Points on a hilly landscape, in no order, each with its height.
From any point a climber takes the steepest step (rise divided by distance) to one of its 2 nearest points. It stops when none of these is higher. Distance is the straight distance between rows; heights are no part of it.
J_359 (h 535): [132 187 172 137 150 164 199  66  98 120 141 134 139  78 135  99 155 172
 132 133 140 151 133 184 100 185 112 135 170 144 128 138 154 117 176 145
 128 151 121  84  76 142  72 181 175 126 171 163 109 157  89 156  85 130
 154 120 154 167 111 193 113 109 151 115  77 116 166]
J_268 (h 305): [129 104 182 139 162 164 138  59 146  75 141 105 103  63 137  85 135 214
 161 144 108 147 134 165 114 195  95 140 158  96 117 160 130 125 158 110
  98 192 154 100  88 145 112 200 158 125 158 141 135 125 134 172  93 129
 118 127 165 145 113 185 119 110 146 151  85 129 172]
J_547 (h 370): [161 168 137 111 127 155 178 107  77 120 142 187 124 152 129 160 157 107
 120  97 151 124 113 170  95 144 142 118 114 163 154  93 137  98 138 161
 129  89 103  93  83 150  77 151 161 125 135 169 114 170  97 135 129 124
 127 122 144 123 102 132 137 126 125  90 146  84 126]
J_838 (h 319): [150 197 101  87 118 146 160 130  84  86 130 202 126 176  99 129 152 108
  85 106 132 130 116 147 100 136 120  93 120 185 126 127 151 120 164 209
 144  96 111  99 109 187 110 114 116 124 172 155 103 174  81 126 130 115
 152 109 147 160 140 124 167 142  78  64 154  80 152]
J_446 (h 82): [128  59 176 192 148 150  86  91 176 122 162  91 107  91 127 107 104 160
 152 165 118 123 148 131 125 149  98 118 134  80 128 133  96 123 133  87
 115 172 142 161 117 127 109 156 129 142 126 121 154 106 141 160 114 145
  87 131 132 106 115 123 103 101 142 159 107 136 135]
J_429 (h 412): [156 126 137 144 131 155 170 122 102 151 162 150 140 132 138 136 160 118
 144 102 138 120 116 148 109 136 139 137 112 160 139 115 126 130 116 132
 120 109 136 128  89 126 108 156 137 137 139 148 124 129 108 136 103 131
 122 127 135 127 105 139 130 103 131 106 152  92 117]
J_894 (h 474): [184 134 132 134 107 149 230 134 113 184 170 126 168 140 147 112 176 105
 118 102 160 114  86 116 142 136 163 151 113 153 129 105 158 144 102 120
 126 124 132 133  81 106 104 140 135 145 120 160 124 133  90 107  97 154
 135 134 128 143 110 126 128 120 115  93 149  71 104]
J_25 (h 374): [147 119 141 118 145 174 146  78 146 101 136  93 126  85 160 104 142 208
 111 165 128 133 111 119 124 161 128 200 208 122 134 139 135 172 132 126
 115 185 141 122 114 121 133 172 177 130 170 132 120 133 101 151 117 156
 142 163 148 145 108 172 101 114 137 162  78 140 150]
J_188 (h 619): [116 181 141 112 129 154 163  93  98 139 103  97 121  90 151  96 144 208
 126 124 119 186 124 129  96 169 116 183 205 146 119 115 127 146 158 132
 129 165  91 106 129 108 117 137 181  85 169 154  91 161 109 192 118 146
 163 147 128 171 157 182  63 121 164 150  17 161 154]
J_830 (h 490): [152  76 127 161 140 168 101 104 165  88 123 157 106 144 102 202 106 128
 165 149 107 106 167 127 109 118 112 144 129 123 172 115  89  99  84 107
 121 115 149 128 124 128 160 115 125 109 125 105 167  98 198 140 141 113
  80 127 142  94  76  91 114 130 149 159 176 168 114]
J_91 (h 527): [108 157  97 144 120 109  33 187 129 103 112 135 123 143  66 124 112 100
 119 109 127 134 135 141 138 110 154  42  88 127 109 164 131 111 163 145
 160  85 129 104 158 149 165  85  73 140 121 125 123 114 150 116 186  83
 152 103 142 108 155 109 181 145  98  88 164 141 171]
J_927 (h 403): [ 92 131 161 130 100  49 105 167 139 206 120  74 140 143 142  76 117  75
 122 137 135 149 138 119 157 106 130  98 111  71  78 123 151 136 149 125
  96 138 143 157 168 102  95 114 122 132  64  86 112 145 113  91 126 141
 124 132  77 101 153 106  95 126 149 148  81 105  98]
J_149 (h 88): [154 121 174 177 145 179 166  82 123 103 162 190 138 134 100 151 139 133
 168 111 119 127 103 147  99 161 118 100  73 148 162 146 138  86 108 134
 133  92 127  76  91 159 121 148 132 119 171 165 119 123 141 151  92 120
 145 128 181 127  78 147 146 104  95  88 213  80 141]
J_548 (h 290): [140 165 107 108 123 149 170 146 104 117 144 182 147 165 121 112 147 135
 102  90 129 115 104 127 118 141 150 108 122 160 115 152 156 143 149 180
 144 116 123 107 106 152 140 116  90 145 170 157 128 146  74 130 121 115
 156 112 143 169 117 121 167 126  68  88 174  83 135]
J_904 (h 432): [133  94 113 102 126 146 114 107 151 104 139  73 131  88 171 101 110 187
 108 159 109 133 128  83 124 120 137 203 190 119 134 126 139 163 120 125
 106 181 134 158 122 107 134 146 152 135 130 120 136 121 123 126 131 147
 118 149 117 151 134 137 108 123 141 167  65 151 116]
J_620 (h 603): [124 172  77 101 121  85  75 189 109 127  98 138 119 155  68 123  83  62
 110  87 142 136 132 164 129 105 149  80  81 148 131 140 132 113 172 160
 167  73 117  95 150 156 150  94  95 129 105 118 126 116 161 103 200  91
 171  94 113 112 169 119 190 174 121  58 147 151 141]
J_254 (h 75): [121  96 209 206 163 191 142  93 142 110 165 178 119 122  92 173 135 127
 181 129 122 132 117 141 112 162  96 101  68 132 166 142 118  89  92  91
 131 102 130  77 105 143 174 148 113 103 168 146 138 102 178 149 100 116
 111 121 185 108  77 120 144 105 101 129 230 135 134]
J_731 (h 381): [147 139  65 109 138  69 121 170 162 138  97 123 137 173 119 169  84 110
 136 104 147  81 134 119 191  85 144 146  93 112 152 144 145 143 100  94
 148  83 151 123 160 113 186  51 109 134 106  87 154  87 187  72 161  88
 118  97 107 106 104 120 144 163 134 153 175 170  81]
J_448 (h 148): [ 90 106 201 213 157 152  39 140 165 108 140 155 131 121 103 203 125 121
 132 138 132 137 135 111 167 135 107  53  67 105 115 169 126 121 104  77
 152 108 132 115 147 134 208 100  58 131 151 155 137 106 149 113 114 104
 154 115 155 105 112  91 163 108  86 127 191 174 193]
J_520 (h 244): [143 153  77  68 129 136 130 136 103 109  88 198 113 184 114 147 166 150
 103 118 103  82 121 104 132 116 129 139 143 169 148 154 143 168 113 184
 143 131 125 102 137 128 167  96 124 137 175 106 110  94 118 135 148 107
 124 132 148 162 125 147 165 141  75 115 181 106 115]
J_360 (h 164): [103  83 177 202 148 134  61 143 158 149 144 144 163 142 123 178 123 149
 128 106 133 122 116  72 166 140 105  69  80 116 112 170 138 169  96  94
 137 126 135 114 142 126 210  91  67 131 139 144 163  84 127  97  81  87
 151 136 169 125 101  97 179 112  82 137 207 133 174]
J_840 (h 439): [145  55  99 146 139 157 112 112 182 105 133 114 120 130 130 172 103 143
 153 159 113 102 156 114 120 113 135 166 140 116 165 105 109 130  76  96
 105 130 158 154 126 109 147 125 129 130 116 101 170  95 167 129 120 132
  79 153 124 103  95  89 105 142 169 163 152 166  85]
J_30 (h 343): [149 187 110  94 115 150 161 112  68  96 137 192 111 160 100 144 152  86
  90  90 150 134 116 188  77 137 123  97 108 174 138 103 141  90 160 196
 156  66 102  89 104 178  73 141 150 126 155 154  96 169 101 112 137 117
 153 100 145 134 130 120 160 142 116  74 146  90 135]
J_537 (h 183): [117  70 143 192 143 126 106 138 181 172 148 102 178 132 134 142 133 132
 136 129 121 113 108  64 170 136 118  93 106 110 128 167 135 150  87  84
 123 133 150 142 129 119 186  99  80 144 130 141 163  76 125 118  81 123
 125 132 145 129 100 108 134  89 106 134 195 112 126]
J_331 (h 537): [115 157 119  98 119 130 112 116  92 121  88 112 114  99 151  99 124 196
 106 127 103 163 133 108  95 120 124 192 194 144 124 103 120 141 146 159
 135 167  90 128 134 119 138 135 173  93 142 145  95 148 120 167 140 150
 147 166 117 160 171 159 103 136 157 168  29 161 142]
J_192 (h 350): [122 185 143 137 110 138 144 134  68 145 108 173  94 144 123 151 134  82
 122 105 169 151 151 222  66 139 134  94  86 162 118  90 109  78 174 158
 136  66  88 107 117 133  58 152 154 107 127 146 103 159 123 125 147 105
 157  99 109 137 164 118 130 127 175 101  96 126 134]
J_811 (h 349): [170 117 115 117 125 175 203 112 150 135 175 101 143 116 140 117 175 168
 115 146 124 107  98 103 147 149 157 187 201 134 140 150 162 184 107 132
 110 162 135 134  95 109 134 142 134 161 178 122 140 104  89 140 107 157
 124 160 144 149 102 163 110 119 108 136 146 107 128]
J_256 (h 460): [123 132 136 108 127 157 132 119 120  95 157 117 137 107 133  80 123 181
 139 132 113 140 110 124 126 172 124 135 165 125 117 165 143 151 174 151
 123 170 138 115  95 170 121 156 122 155 185 147 131 143  89 179 117 148
 136 122 149 165 123 169 146 101 107 101 122  76 170]
J_22 (h 299): [124 186  69  53 117 101 173 156  69 145 146 129 139 153 158  80 158 112
  75  85 126 156 114 100 119  90 142 149 162 155 109 129 130 138 171 177
 157 145  90 143 139 149 113 114 133 128 132 130 108 159  89 103 163 156
 144 149 108 151 171 142 148 133 111 102  95 113 133]
J_786 (h 338): [148 130 169 132 164 187 157  60 151  87 120 101 113  81 161 113 157 219
 139 162 129 142 123 162 103 187 113 185 183 130 147 149 123 151 143 112
  98 179 149 106 105 101 117 187 203 115 161 128 117 138 132 162 102 140
 124 134 150 150 103 198  92 127 162 175  70 157 138]
J_630 (h 402): [147 110 126 126 132 164 162 119 148 124 173 107 149 119 141  92 148 173
 128 142 124 118  91 100 151 168 146 144 169 116 125 172 145 173 153 135
 109 170 145 123  88 136 147 164 113 172 183 145 150 125  91 150 100 142
 145 136 149 161 112 154 139  93  99 126 154  81 147]
J_545 (h 574): [138 124  84  84 136 103 177 145 125 167 141  63 154 132 179  79 149 148
  96 134 116 117 115  64 171  93 158 188 167 115 133 142 160 186 125 125
 118 175 121 164 137  96 121 108 126 149 124 117 131 115  92  95 126 185
 124 175 100 150 133 150 118 126 104 124 109 116  86]
J_353 (h 417): [140 104  58 123 147  62  84 161 196 107  89 110 131 166 128 150  81 112
 131 150 118  86 159  89 188  98 138 147 121  85 164 147 125 137  95 116
 143 118 145 150 170  96 180  62  97 139  94  74 169  91 188  78 164  93
 115 125  99 104  99 106 113 149 145 175 166 184  97]
J_710 (h 120): [ 96 139 179 179 149 139  45 143 100 111 156 148 118 134  91 159 102  84
 139 116 140 162 129 169 127 135 140  27  72 120 121 130 107  77 140 120
 177  82 136 101 156 137 127 138  97 129 134 167 123 131 167 121 128 156
 164 103 160  90 123 101 163 134  92  89 153 154 187]
J_411 (h 419): [116 125  74 123 141  64  72 166 142 125 112  89 134 162 131 119 106 103
 123 129 121 110 128  95 170 103 149 110 116 119 114 164 139 159 135 128
 116 125 129 164 162 134 164  93  93 152 112  98 137 107 147  92 146 102
 122 111 114 115 134 123 146 134 116 136 144 120 114]
J_395 (h 485): [143 127 104  95 122 129 164 133 114 162 145  87 143 112 158  94 147 166
 107 127 127 133 126  98 131 110 154 178 174 136 125 117 135 165 130 140
 108 167 117 147 119 100 111 140 162 139 130 119 125 127  93 127 124 169
 126 168 108 148 141 149 114 115 130 135  74 136 106]
J_768 (h 264): [132 175  94  91 116 163 157 137  94 108 108 216 122 174 124 132 165 166
  99 119 106  93 104 103 123 135 134 130 148 176 124 155 163 158 148 204
 165 140 118 103 109 146 154 102 104 163 177 128  95 123  74 142 130 105
 140 130 159 188 119 140 169 141  58  92 174  75 141]
J_194 (h 132): [ 92 109 191 190 160 130  31 135 128  95 154 137 110 115  95 168 111  94
 149 155 121 145 141 144 150 137 124  43  77 102 120 146  93  88 122  94
 158 112 141 124 143 141 150 129  81 128 127 146 135 123 166 142 143 133
 134 101 147  83 107  89 140 117  92 117 162 163 194]
J_40 (h 270): [175 123 142 123  78 103 234 120  92 234 134 150 171 143 146 159 170  65
 117  95 185 128  82 159 169 105 131 127  83 122 115  67 120 117  68  63
 148  57 161 124 115  78  87 124 131 100  52 169  89 156  99  44 105 141
 140 107 118  98 126 116 129 162 131 105 168  88  87]
J_112 (h 418): [ 61 192 136  63 104  81  71 169  93 103  89 135 104  87 140  95 111 106
 119 116 123 177 143 155  94 117 130 129 152 135  70 120 119 119 181 171
 133 141  90 128 147 162 117 118 126 114 108 133 107 159 128 154 144 101
 152 139 102 139 211 129 117 125 161 152  19 162 154]
J_538 (h 536): [126 130 100 101 136  69 145 148 137 162 104 106 115 142 141 127 103  98
 121 131 144 109 161 112 157  72 148 159 127 105 145 106 123 144 123 106
 110 126 142 170 156  87 106 107 144 124  75  86 140 131 171  77 145 145
 116 132  86 109 122 110 102 154 161 164  99 171  58]
J_439 (h 52): [132  42 178 211 153 187 166  91 184 170 184 112 170 106 123 166 139 110
 160 148 144 121 108 109 145 162  92 129  95 105 156 134 111 101  76  63
 135 144 147 115 117 118 165 145 101 111 147 141 162  83 147 135  71 159
 108 130 156 117  71 101 104 106 131 120 203 134  98]
J_134 (h 389): [158  63  95 128 136 184 175 103 199 133 135 124 155 131 138 170 121 130
 138 139 140  99 133 104 130 117 135 198 143 136 197 102 133 134  53  86
 108 132 153 129 116 103 151 129 134 107 123 101 171  90 152 119  98 140
  89 164 114 107  83  93  96 139 147 148 184 150  71]
J_288 (h 627): [138 183  69  48 115 109 119 157  88  93  83 168 106 167  87 155 137  77
  89  91 135 109 145 158 107 102 140 131 134 174 133 120 125 129 141 176
 143  91  94  97 154 148 130 107 135 120 121 108 111 136 151 124 207 121
 131 108 125 132 168 141 181 164 111 100 137 145 130]
J_412 (h 628): [140  88  85 113 135  99 169 135 163 157 108 112 149 131 153 154 111 104
 131 139 142  90 162 113 163  83 149 187 135  90 170  91 129 134  73  63
 116 115 159 168 138  87 120 110 132 125  81  87 151 119 159  84 125 145
  94 161  95 107  99 105 105 151 158 166 143 168  48]
J_951 (h 263): [ 69 135 133 112 126 117  47 146 115  76 134 141  97 101 102  96  90 125
 143 121 118 160 142 161  94 142 124  69 128 133  83 148 113  93 194 161
 143 130 123 126 136 184 118 151 123 135 142 143 122 150 122 143 145 117
 144  99 149 120 179 119 146 109 128 118 101 111 175]
J_476 (h 429): [ 87 181 157 121  90 114 143 152  76 173  94 124 129 117 149 117 140  98
 143 112 164 177 140 181  83 121 126 119 110 143  94  99 119  98 156 137
 108 130  82 129 159 122  66 148 133 115 136 139 111 187 101 174 101 131
 165 105  86 150 186 124  81 121 180 108  44 122 116]
J_382 (h 473): [ 82 177 117  71 110  84 100 140  95 126  82 105 100  90 158  96 123 138
 121 128 115 171 139 114  98 103 137 173 167 147  90 108 122 120 161 168
 126 153  80 152 150 114 140 102 149 100 106 140 101 148 137 161 141 139
 148 154  87 165 186 140 108 133 169 174  12 168 116]
J_302 (h 67): [118  68 166 198 150 145 108 117 156 153 168 100 142 118 131 120 127 152
 149 138 121 123 115 102 142 152 124 107 118 102 116 146 118 129 116  90
 114 145 140 137 110 135 133 145 107 139 146 143 154 100 123 153  99 151
 110 125 148 116 118 117 133  92 107 116 150 103 133]
J_788 (h 538): [120 172 140  93 137 145 146  81 103  85 144 138 134  89 139  69 128 200
 131 129  95 149 133 128 111 172  91 163 196 131 111 133 145 151 190 166
 142 186 140  90 121 178 114 170 148 144 181 153  98 149  80 175 127 153
 161 127 149 180 140 196 127 123 107 135  80 117 182]
J_897 (h 347): [164  78 129 119 146 209 124  72 168  45 110 131  91 105 132 148 118 185
 153 181  92 106 128 128  93 143 103 207 179 131 171 142 118 147 111 143
 111 174 152 106 132 121 138 165 157 116 146 111 135 105 145 155 139 127
  97 140 157 145  85 147 108 142 131 152 119 152 110]
J_611 (h 269): [179 151 143 129  81 112 234 109  91 220 111 150 135 134 147 159 179  80
 112 106 188 118 109 176 152 116 139 152  83 143 123  46 120 103  72  73
 131  73 124 143 100  60  69 141 168 113  64 144  96 156  77  97 108 127
 117 130 101 119 123 126 101 150 157 104 141  97  68]
J_628 (h 204): [128  71  99 140 132 133 116 139 162 133 121 125 141 148 124 147 131 146
 147 120 118  92 131  95 144 125 131 132 132 133 144 145 135 150  89 109
 111 124 142 139 123 124 178 102  95 144 140 113 160  90 141 113 111 115
 113 128 133 123 116 122 141 115 109 145 200 126 107]
J_699 (h 65): [141  72 172 191 156 192 159  91 168 139 169 152 150 122 110 171 128 135
 170 134 129 104 111 126 117 152  98 141  96 135 166 136 116 113  88  89
 123 112 136 105  99 137 166 146 117 114 165 129 150  89 162 154 100 122
 105 136 156 119  85 120 122 111 125 137 217 121 115]
J_962 (h 457): [145  96  90 133 136  65  79 137 184 101 110 108 119 136 130 119  74  97
 136 168 117  98 168  90 163  95 136 133 133  68 163 126 107 129 100 113
 125 131 161 173 180 100 144  83 118 145  61  69 157 113 186  81 156 117
 100 144  95  97  84  87  98 159 163 187 127 179  94]
J_151 (h 224): [128 113  71  98 134 127 101 137 139  89  83 145 113 162 128 154 136 153
 127 151  86  81 126  87 131  98 133 156 148 148 147 153 138 154  95 152
 114 137 130 137 127 121 169  99 126 136 141  92 132 100 148 126 154 113
 107 143 135 139 122 128 146 131 102 146 179 130 100]
J_574 (h 579): [147 123 137 121 118 103 230 150 114 214 139 101 160 125 150  98 166 110
 114 121 152 123 108 115 170  99 145 155 130 121 109  96 160 165  95  95
 109 132 152 157 122  74  92 141 122 146  88 139 122 145  82  82 103 171
 138 138  99 137 124 130 120 123 126  98 118  90  92]
J_447 (h 510): [120  77 122 133 128 111  69 115 179  92 141  65 125  98 145  93  81 155
 130 180  97 132 133  74 143 120 121 148 164  94 121 135 126 154 116 111
  92 180 140 191 136 124 148 127 127 143  93 112 149 111 141 128 133 133
  93 159 101 119 136 112 106 120 141 162  96 134 132]
J_855 (h 723): [106 172  80  71 116 104 104 179  84 100 114 155 112 154  93 117 117  81
 106  98 138 142 138 171 102 111 143  98 128 144 111 117 121 118 180 181
 140  90 113 100 140 157 110 129 124 123 123 121 114 144 141 116 187 120
 148 104 127 124 184 121 177 147 135  93 108 135 141]
J_540 (h 320): [ 77 140 124  89 121  74  57 146 140 126 125  85 117 108 145  80  84 120
 124 144 115 145 146 106 126 111 139 122 140 106  83 136 121 138 146 159
 110 154 126 174 148 143 120 129 143 143  72 108 116 127 128 132 147 116
 114 139  99 128 180 113 107 118 154 174  57 116 142]
J_634 (h 359): [ 93 111 129 135 117  80  97 153 128 172 143  75 148 127 160  74 113 123
 125 136 123 140 132 106 144 106 133 107 132  90  87 127 130 149 144 132
 102 153 132 175 140 120 102 137 116 152  89 104 120 128 100 110 116 153
 117 137  94 120 156 126 116 112 138 140  79  98 126]
J_851 (h 351): [156 136  73 121 124  95 149 159 131 146 113 149 139 186 104 191 136  87
 117  84 142  88 108 138 161 101 139 146  83 151 166 112 140 130 103 103
 150  59 136 116 129 107 159  81 119 113 113 103 150 118 166  91 156  90
 119  98 122 119 124 127 163 168 119 123 196 138 104]
J_882 (h 382): [ 94 198 131 110  90 114 136 162  72 149 104 155 117 135 125 122 136  81
 111  96 168 172 145 192  62 122 126  93 119 155  92 105 124 107 190 158
 139 104  94 101 134 144  56 135 140 107 122 148 106 164 109 129 124 128
 159  97  95 137 193 113 135 130 166  96  58 137 144]
J_632 (h 354): [ 71 129 184 158  94  49  76 165 133 207 137  93 163 138 136  76 123  73
 113 145 140 170 119 131 124 107 118  46  92  78  58 129 146  99 160 124
 119 134 137 152 161 111  80 128 100 122  84 115 108 148 101 113 117 158
 145 125 101  82 165  88 121 119 134 116  75 120 149]
J_417 (h 543): [140 102  99 122 122 147 109 119 142  77  94 169  92 161  92 222 124 117
 152 142 115  91 140 142 113 118 127 148 126 157 176 111 110 112  91 133
 109  87 150 107 131 133 154 102 136 101 139  88 133  99 185 145 162 100
  91 121 139 104 103 114 138 138 136 152 189 151  98]
J_748 (h 327): [182 135  94 122 109  92 177 151 128 183 129 143 153 169  98 189 126  57
 129  72 164 110  87 159 180  98 143 117  66 127 152 101 129 122  86  79
 160  51 151 105 145 112 147  97 106  97  92 131 133 142 167  65 132  94
 145  89 124 121 127 130 156 169 119 104 182 111 116]
J_561 (h 373): [116  69 162 218 141 105  67 133 174 140 143  95 142 105 131 141 105  95
 145 183 107 124 148  96 162 132 107  86 102  71 114 122  96 101  90 103
 125 148 153 162 152 120 151 119  96 139  88 106 162 108 146 124 127 149
  94 130 126  72 111  87 119 118 126 163 130 154 149]
J_218 (h 107): [ 97  73 198 164 155 130  53  96 151  57 125 109  58  57  96 102  75 167
 165 168  81 127 164 124  91 161  72 100 123 100 114 140  87  89 152 128
 122 173 135 152 113 149 142 147 156 131 108 137 152 122 159 176 139 105
  96 121 131 107 132 112  97 112 143 175  84 144 183]
J_88 (h 323): [156 199 135 144  91 143 182 115  67 168 103 165 112 137 134 167 161  68
 124 103 171 140 138 223  88 142 130 109  84 170 128  62 107  79 127 117
 143  66  67 122 120 108  41 154 167  92 111 153 110 176 117 132 123  98
 146 108 113 138 149 129 104 141 172  85 113 123 118]
J_588 (h 709): [134 105  99 111 132  88 196 144 131 190 133  84 155 140 163  99 148 118
 114 120 134 103 118  78 167  83 146 165 129 107 117 111 152 169  92  92
 117 137 142 162 132 102 113 115 137 154 103 109 126 128  99  86 112 166
 120 146  94 119 124 129 122 139 122 118 131 114  68]
J_518 (h 409): [123  93 112 164 143  78  61 140 188 115 134  93 131 124 123 133  95 108
 136 178 108 115 161  82 172 115 120  82 106  80 124 140  93 124  93 119
 119 140 153 175 158 124 161  92 101 140  80  94 155 103 171 104 149 112
  85 133 116  91 113  87 106 144 135 171 148 163 150]
J_635 (h 466): [114 142  99 146 141  79  56 185 148 124 106 130 131 166 115 148 120 121
 118 107 125 110 131 107 168 120 134  76 103 119 125 168 144 155 130 124
 135  98 137 126 151 133 187  77  74 147 125 126 143  88 154  88 151  66
 142 113 139 115 132 117 181 132  98 120 186 142 150]
J_135 (h 597): [117  79 102 142 140 130  77 119 184  90 126  85 118 117 131  98  99 179
 141 173  84 110 130  75 139 135 121 120 138 107 115 170 114 142 124 135
 103 165 127 174 123 139 158 119 103 155 136 103 155  97 138 147 125 110
  93 139 140 122 139 110 124 106 121 157 151 117 145]
J_20 (h 334): [107 180  72  48 125  87 124 184 107 134 134 126 141 175 153  67 150 111
  73  97 115 127 105  85 138  95 157 113 135 134  93 161 165 159 167 168
 149 148  93 143 142 160 130 102 107 153 132 133 117 145  86 104 147 130
 155 135 107 154 165 137 159 144  80  90 131 108 122]
J_376 (h 386): [158  61 135 157 136 196 134  88 177  78 137 120 109 105 142 150 113 170
 152 156 115 115 151 128  92 148 119 187 164 125 163 127 113 126 100 108
  98 152 153 133 117 116 115 158 153 120 136 107 156 100 156 144 118 128
  90 150 139 118  79 129 102 121 152 162 124 157 110]
J_883 (h 289): [ 72 119 161 114 119  97  47 142 125 102 141 107 107  98 129  74  88 136
 141 141 109 164 144 120 106 136 108  86 120 106  96 133 105 118 179 148
 119 149 123 153 126 162 115 153 123 142 107 135 119 129 103 164 123 119
 121 132 130 124 190 115 123 107 139 156  64  96 175]
J_26 (h 463): [108 141 147 100 110  35 126 159 139 194  85  80 121 124 154  86  94  96
 101 148 141 112 154 108 167  83 135 137 122  77 105 115 137 143 141 105
  84 145 150 169 193  75 100 102 135 125  52  69 120 142 136  96 138 137
 122 146  51 112 140 114  80 153 166 170  77 160  60]
J_532 (h 298): [169 109 135 142  98  91 190 135 110 233 135 143 174 153 118 163 141  59
 130  91 174 124  70 157 191  96 131  94  79 116 118  79 132 100  67  63
 162  75 166 117 155  93 118 115 108  96  74 150 125 148 148  50 115 150
 144 107 121  88 110 125 148 153 122 117 157 135 107]
J_212 (h 480): [ 80 199 141 110  87 135 181 139  74 164 114 104 135  93 138  96 154 121
 129 107 163 191 139 161  84 138 133 142 131 161  92 105 143 105 161 139
 127 152  62 103 126 132  78 134 140 102 152 167 100 196  85 181  79 138
 171 106  86 165 173 136  79 109 177  97  17 128 131]
J_168 (h 98): [139 134 178 166 147 179 144  84 103  88 140 194 105 139  96 157 131 118
 160 110 137 149 131 181  84 149 114  80  97 153 150 125 115  68 128 143
 136  77 129  81 109 167  99 163 150 119 153 146  96 144 158 149 122 115
 135 101 193 113  82 138 155 114 116  98 184  98 139]
J_969 (h 109): [115 139 178 176 146 170  92 118 102  97 153 181 111 147  79 168 112  91
 164 114 141 158 134 186 101 144 124  41  60 143 140 139 121  55 130 117
 171  64 128  75 135 164 132 144 107 112 157 169 112 136 172 127 127 138
 163  87 181 109  87 111 167 114 108  82 191 136 171]
J_815 (h 271): [135 188  98  65 102 124 182 141  86 131 162 149 154 136 142  79 157 144
  83  98 111 157 115 109 106 119 132 144 175 149 114 132 153 144 184 193
 162 156 105 117 116 167 108 122 122 134 166 164 113 164  63 128 138 163
 155 150 127 165 162 146 150 124  99  94  89  99 157]
J_510 (h 293): [183 163 142 136  86 140 209 106  78 184 100 151 113 130 150 177 187  94
 116 107 174 121 121 182 118 131 150 154 102 162 155  45 112 100  95  92
 130  76  73 145  97  76  65 146 189 106  86 148 102 154  90 124 113 100
 126 132 112 128 130 130  87 141 173 102 131 110  83]
J_230 (h 541): [110 202 151 118  99 152 184 114  82 163 103  89 154  86 145  89 157 161
 135 126 151 178 129 137 101 160 120 164 170 139 108 106 133 128 151 133
 133 166  83 113 117 114  99 131 153 103 164 157 101 175  87 193 102 146
 167 114 109 168 164 163  76 103 169 115  11 140 136]
J_863 (h 95): [126  41 161 159 154 161  80  86 180  60 137  98  78  73 121 102  82 205
 163 171  89 117 143 118 103 157  80 136 144 101 121 159 108 118 136 109
 114 175 150 145 122 143 132 158 141 127 141 122 152 104 147 158 128 116
  86 132 147 120 114 144 112 119 133 168 102 134 163]
J_916 (h 618): [142 176 148  93 138 166 164  71  91 106 114 147 135  97 143 102 147 182
 125 131 111 148 131 150 106 165 100 172 194 162 137 119 130 139 163 169
 138 149 118  92 111 149 100 177 178 124 163 140 101 153  95 173 132 155
 139 145 150 167 119 193 118 131 109 124  74 125 159]
J_202 (h 613): [147 144  74  84 125 123  96 143 102  76  88 163  88 159  82 191 132 101
 124 130 119  95 142 156 119 106 147 144 136 170 175 117 112 125 121 175
 126  89 128 119 147 126 136 111 156 111 133  89 114 118 164 135 190 104
 110 113 133 115 138 127 156 180 119 121 152 150  95]
J_600 (h 375): [ 99 148  82  94 125  95  73 165 129 108 106 124 136 163 142  91 120 138
  98 123 102 120 119  86 160 106 138 100 131 132 106 175 144 151 161 154
 124 144 115 154 139 161 173 104 105 148 136 116 122 131 100 119 152 106
 131 131 121 144 168 138 167 128  98 118 143 105 137]
J_868 (h 337): [171  77 103 126 140 187 197 109 163 131 149 103 147 121 141 141 147 154
 124 134 137  98 106 103 140 141 136 198 172 138 157 134 148 166  75 107
  99 141 141 123  97 100 149 137 140 147 151 121 150  93 116 134 114 160
 105 163 122 146  92 139 103 118 132 141 159 119  82]
J_175 (h 119): [ 99  82 196 182 160 136  43 122 140  72 143 135  85  90 104 138  99 136
 161 157  88 132 150 129 115 150 108  72  97  95 123 142  82  89 142 111
 138 147 123 142 139 157 150 140 118 131 126 124 145 120 160 160 136 129
  94 118 149  76 127 107 114 115 128 150 134 145 176]

Call two points neighbours if one is among the 2 nearest of the other. Go from one point of each pair to the other, from neighbour to neighbour, staying as high as possible. Name the lowest point that can't be avoided.
J_412, J_188 | J_540
J_412, J_962 | J_611
J_916, J_855 | J_868
J_135, J_588 | J_904

For each start below, name every point that the climber comes to, in order.
J_22 | J_20, J_600, J_411, J_635, J_91, J_620, J_855
J_868 | J_134, J_840, J_830, J_417, J_202, J_288, J_855
J_520 | J_768, J_548, J_838, J_30, J_547, J_429, J_894, J_574, J_588
J_786 | J_25, J_904, J_395, J_545, J_588
J_532 | J_748, J_851, J_731, J_353, J_962
J_897 | J_376, J_840, J_830, J_417, J_202, J_288, J_855
J_510 | J_88, J_192, J_882, J_476, J_212, J_230, J_188
